Points, in no order, along strands that fork and pass close to each other.
In the rows, zero is written as 128.
Points whose rows are less than 135 apart are linked; no others are. Some points are linked to none.
J605: [ 79 132  69 127 142  99  99 101 109 171 103 142 135 145 108 114 133 113
 126 148 147 153 130 159 127  86 116 126 154 156 162  84]
J676: [104 116 124 113 129 102 135 146 120 114 126 108 144 188  73 148 184 132
 112 137 106 181 156  88  65 138 133 128  39  84 145 109]
J242: [ 89 121 116 139 152 131 115 164 123 177 124  98 123 173 110 123 158  61
 129 171 151 187 131 107  90  91 122 155 154 100 111 122]
J593: [112 159 155 151 167 138 124 146 125 181 114 107  95 201 117 110 193 106
 129 122 125 138 119  97 123  56 154 126 121 102 118 130]
J184: [157 137 190 111 107 163 149 117 207  81 175 157 123  74 123  91 146 152
 112 105  84  95 168  57 163 117 139 101 127 109 112 189]
J303: [104 152  39  79 165 104 137 130 127 159 129 149 186 115 158 108 127  99
 117 128 180 168  89 143 140 151 170 110 116  89 148 149]
J356: [129 123 131 144 134 121 163 119 120 131 134 126 114 156 125 104 205  98
 152  69 118 113  89 140 195 152 175 138 147 113 161 115]
J623: [129 146 109 121 103 109  84 143 134 102 122 194 112  48 121  96 110 155
 107  88 122 131 126 136 128 176  89  96  88 129 162 170]
J286: [101 110 176 100 170 203 146 159 115 129 138  90 117 121 156 147 168  94
 135 103 183 113 126  96 113  67 141 133 121 104  80 178]
J85: [120 131 134 150 134 148  76 165  68 134 104 127  51  87 139 157 134 143
 144 123 184  99  93 149 127 177 124 149 118 178 162 122]
J674: [163 162 128 162 168 130 175 123 120 192 120  85 141 210 151 125 167  99
 164 122 108 111  77 113 190 117 200 145 158  81 114 122]
J377: [126 129  64 143 129 108 112 124  85 171 126  99 110 112 132 144  98 132
 146 158 177 104  94 154 160 138 171 154 158 184 187  78]
J929: [110 128 170  93 123 197 137 125 155 122 151 189 129  26 177  94 177  88
 124  50 162 100 121  87 167 126 141  87 126 123 155 212]
J539: [157 138 159 156 110 143 108 141 114  92 100 134  94 121 123 162  63 194
 141 187 111 108 159 149  87 137  82 145 128 164  92 128]
J481: [139  76 209 123 120 189 139 100 169 110 141 155 124  80 181 116 137  88
 127  90 148 118 121 145 127 138  87 119 179 148  75 173]
J199: [112 114  97 103 144 119 165  55 126 147 131 142 175 140 162 103 150  99
 140  84 148 122  98 176 191 107 153 110 162 141 146 106]
J225: [145  92 211 146 102 152 126  76 193  99 124 195 100  70 147  99 148 119
 118  75 113 114 122 159 135 161  71 104 165 176 122 151]
J778: [121 133  99 102 136 125 103 152  71 139 106  94 118 112 146 197  65 169
 145 180 171 106 103 118 112 191 133 162  97 164 148  91]
J853: [121 152 115 112 152 130 115 186 139 127 138 117 124 130 116 109 157 107
 119 136 134 158 125  89 114 119 145 125 106  70 106 174]
J755: [150 162 134 159 123 120 151  93 124 135 120  90 161 179 106 166  77 163
 122 161  78  91 167 135 120  60 136 144 131 154 148  72]
J996: [115 152  79 154 104 112 114 126 125 129 145 129 117  92  86 122  80 163
 124 189 130 128 187 117 129  58 126 157 163 191 180 106]
J244: [102  89  72 141  92 117 107 108 121 164 141 164 113  45 157  90 114  94
 129 119 176 155 118 170 149 155 102 123 181 189 179 118]
J660: [ 91 134  70  93 153  95 133 142 126 115 128 139 164 162  93 135 165 114
 113 123 132 187 128 117  91 173 149 110  63  68 159 121]
J386: [133 148 137 146 164 131 177 117 110 160 114 117 127 209 143 107 219  96
 160  77 116 112  78 120 186 136 196 129 127  85 132 117]
J534: [137  97 175 163  94 128 136 136 126 105 100 106 139 178 114 166 117 126
 135 170  72 137 164 136  73 131  89 153 145 130  81  71]
J797: [137 101 180 154 101 120 117 116 134  83 102 169  98 131 110 132 130 146
 123 112  88 120 144 166  98 154  69 116 131 146  96 109]
J152: [ 87 114 120 111 142 130 196  67 150 145 147 150 180 173 158  77 196  79
 144  73 134 141 121 140 180  85 159 114 167 121 126 119]
J171: [ 85 100 158 126 128 165 117 165  98  98 123 112  85  92 106 164 159 135
 135 131 155 138 167  98  95 109 104 153 108 143 126 131]
J38: [149 104 135 159 106 114 143 124 141 128 153 133 101 121 122  96 167  93
 141  88 114 130 102 149 188 163 146 142 177 131 151 122]
J429: [115  93 149 156  97 122 105 158 120 109  99 136 105 150 106 140 141 113
 137 157 101 161 149 145  82 165  74 147 147 126  92  90]
J881: [138 145  99 126 112  94  97 143 121  96 127 155 113  90  97 118 107 164
 112 110 110 120 122 137 137 172 115 110  93 124 159 137]
J617: [104 124 143  95 169 151 113 146  90 169 104  84 123 193 137 209 133 110
 130 176 150 172 133  80  49 138 123 152  89  93 115 115]
J411: [102 152  57  63 164 110 138 148 130 117 131 140 186 115 141 137 120 126
 110 129 159 169 111 120 110 175 160 109  74  70 141 153]
J995: [102 107 143 126 129 133 177 114 151 141 147 114 165 180 136  97 174  81
 136 109 121 154 141 125 131  67 142 127 156 104  96 124]
J621: [142  91 136 128 107 139 153 134 158 117 174 128 123  86 135 101 146  96
 131 101 132 131 118 117 170 158 142 140 168 120 140 155]
J983: [122  88 112 129 117 146 154 151 143 136 172 101 130  97 131 108 121  82
 129 138 154 137 127 116 148 127 143 159 178 116 122 152]
J224: [153 144 121  92 125 122 104 140 122  96 121 130 158 100 157 156  40 184
 121 156 128 117 130 142 106 162  97 120  89 127  82 155]
J508: [145  97 157 123 106 115 164  91 126  83 118 103 168 183 108 179 120 154
 128 107  63 102 138 143 113 156 130 118  89 111 117  76]
J68: [ 97 150  83 132 154 101  91 155 113 189 111 117 104 160 102 113 150  88
 125 167 149 180 115 119 113 106 132 143 146 111 152 119]
J972: [165 164 143 157 118 124 128 154 162 117 157 120 114 130 108  96 118 145
 125 141  94 112 155  98 153  77 144 130 151 110 107 161]
J963: [148 158 115 153 140 111 157  71 119 169 107  94 164 195 119 154  96 149
 135 132  91  88 120 150 157  82 158 134 135 143 154  72]
J63: [156 162 151 127 145 136  91 131 117 115  92 125 127 141 145 164  55 186
 131 167 118 106 131 148  93 122  96 119  96 125  72 142]
J62: [119 133 167 104 145 149 124 153 127  91 127 122 123 137 120 137 172 139
 117  96 121 128 144  98  99 103 126 103  68  91  98 153]
J945: [135  97 172 134 111 127 143 105 122 105  91 105 163 192 124 180 111 138
 131 136  74 122 141 150  80 143  94 126 106 118  80  72]
J478: [134  75  93 122 104 146 157 129 147 151 173  99 154  79 164 108  61  82
 123 161 177 135 126 123 137 129 126 155 193 144 109 155]
J116: [126 108 122 130 108 100 160 109 134 107 135 107 152 169  97 142 139 127
 130 116  83 129 135 139 141 140 147 131 125 116 147  84]
J285: [136 164 130 146 125 128  66 145 115 119 101 212  77  59 133  89 121 157
 118  87 149 113 113 161 122 146  77  87  97 159 143 187]
J511: [ 85 139  50 123 111  90 119 100 126 140 141 138 149 102  82 119  99 143
 114 158 129 138 174 129 138  69 128 133 143 167 197  91]
J29: [109 139 130 115 138 116 158 123 132 134 142  94 160 203  94 137 182 137
 116 121 113 148 153  85  89  79 158 123  56  93 149 112]
J66: [ 97 138 104  75 174 124 112 156  92 153 113  97 124 167 128 196 128 125
 125 165 163 172 112  86  74 180 146 147  78  88 149 125]
J809: [130  96 165 127 123 167 123 115 141 123 132 143 122  90 174 127 109 112
 127 123 157 123 129 163 121 112  88 118 171 151  79 155]
J419: [152 152 137 158 157 134 162  94 120 186 105  80 145 206 144 148 137 124
 147 122  97  97  93 136 166  89 175 137 144 117 123  96]
J930: [120 131 103 125 113 114 121  84 169 146 121 208 149  86 150  43 147  94
 109  90 120 162 128 157 169 109 100  80 167 128 128 158]
J69: [157 143 130 160 106 131 113 159 114 100 128 103  97 110 106 166  64 183
 134 189 118 105 156 115 114 132 126 164 128 166 132 120]
J459: [143 157  98 167 107 119 112 163 106 126 140  99  96 105  88 151  73 168
 135 205 129 112 166  99 122  99 146 179 156 184 173  97]
J458: [160 163 107 115 155 110  83 168 108 161 111 126 126 121 172 119  92 124
 125 147 163 137  69 147 123 179 131 117 118 111 100 161]
J28: [103 110 154 152 132 136 144 153 138 148 132 101 125 178 113 107 175  79
 129 135 116 164 148 115 102  70 125 147 155 105  94 118]
J655: [153  99  99 149  98 131 132 127 122 154 157 102 133  91 164 125  53 115
 137 179 170 126 123 151 132 136 120 150 195 181 113 117]
J262: [152 102 202 164  98 125 124  85 164  82 104 197  85 110 116 109 134 145
 119  91  86 104 131 177 115 167  60 105 155 173 108 125]
J172: [131 129  96 141 112  86 124 105 122 111 122 144 122 138  77 114 130 148
 123 104  94 111 124 152 158 144 132 119 117 133 171  93]
J779: [106 115 135 108 109  95 136  94 151  83 115 189 149 132  96  89 158 135
  99  74  82 144 152 137 105 124  85  78  87 109 121 127]
J298: [115 112  94 127 131 139 105 155  63 151 108  90  93 108 143 188 109 138
 157 163 183 101  93 128 129 181 158 173 134 177 176  71]
J851: [151 153 153 124 128 132 156 109 140 113 145  78 181 164 117 167  85 160
 118 157  84 107 178 109 100  60 131 138 103 119 115 107]
J197: [170 127 149 134  88 131 146 142 217 104 190 146 130  85 108  59 127 115
 110 138  75 137 156  65 167 145 129 123 165  91 111 180]
J25: [124 147 171 108 143 136 138 124 125 104 122 124 127 171  96 132 190 171
 113  87 104 108 151  82  94  75 144  93  26  99 122 137]
J331: [155 122 150  91 114 126 129 112 137  59 133 126 153 105 129 170  72 188
 119 120  95  89 148 129 119 159 111 115  81 122 106 136]
J607: [113 117  67 115 137 109 138  80 106 158 133 130 149 112 146 121 128 109
 137 105 170 120  94 181 184 131 161 123 160 156 179 103]
J793: [122 155 132 141 141 146  64 166  92 127 105 170  56  59 141 123 123 166
 129 107 182 110 109 149 117 148  94 118  94 173 151 177]
J287: [175 152 144 163  96 101 132 118 193 113 164 166 104 117 102  46 148 139
 120 114  64 122 147 103 192 122 135 112 169 118 125 158]
J471: [102  88 203 116 155 200 135 134 116 111 116 109 115 116 172 163 142 110
 138 112 171 110 135 138  95  79  99 129 140 137  61 151]
J768: [165 176 115 117 153 126 107 163 124 147 127 122 132 127 155 102 126 118
 128 139 144 125  91 118 152 131 162 113 130  88  95 171]
J771: [ 96 136  67  80 146  96 102 144  82 134 106 121 140 129 117 177  94 155
 129 162 155 147 108 122  98 208 126 147  75 123 168  96]
J950: [170 133 110 153 128 123 102 152 105 167 132 112 113 108 185 113  85 114
 140 146 177 127  74 171 138 167 124 126 163 156 101 141]
J669: [175 137 154 102 108 133 132 103 171  70 160 148 144  84 137 126  90 179
 112 113  89  88 153 111 152 141 127  99 112 120 114 161]

A fork is a point with three links, a tip a point with one. Leave the first point through the second and follow the links. Name the first fork or tip that comes.
J429, J534 => J298
J331, J669 => J972
J853, J768 => J851
J184, J669 => J28
J285, J623 => J286
J458, J768 => J303

Name the points in between on the shortest way along the links from the first point to the second, in order.
J963, J38 => J419 > J674 > J386 > J356
J184, J605 => J669 > J331 > J224 > J63 > J539 > J69 > J459 > J996 > J511
J995, J298 => J152 > J199 > J607 > J377
J25, J356 => J62 > J853 > J768 > J458 > J950 > J655 > J478 > J983 > J621 > J38
J429, J881 => J534 > J945 > J508 > J116 > J172
J945, J225 => J534 > J429 > J797 > J262
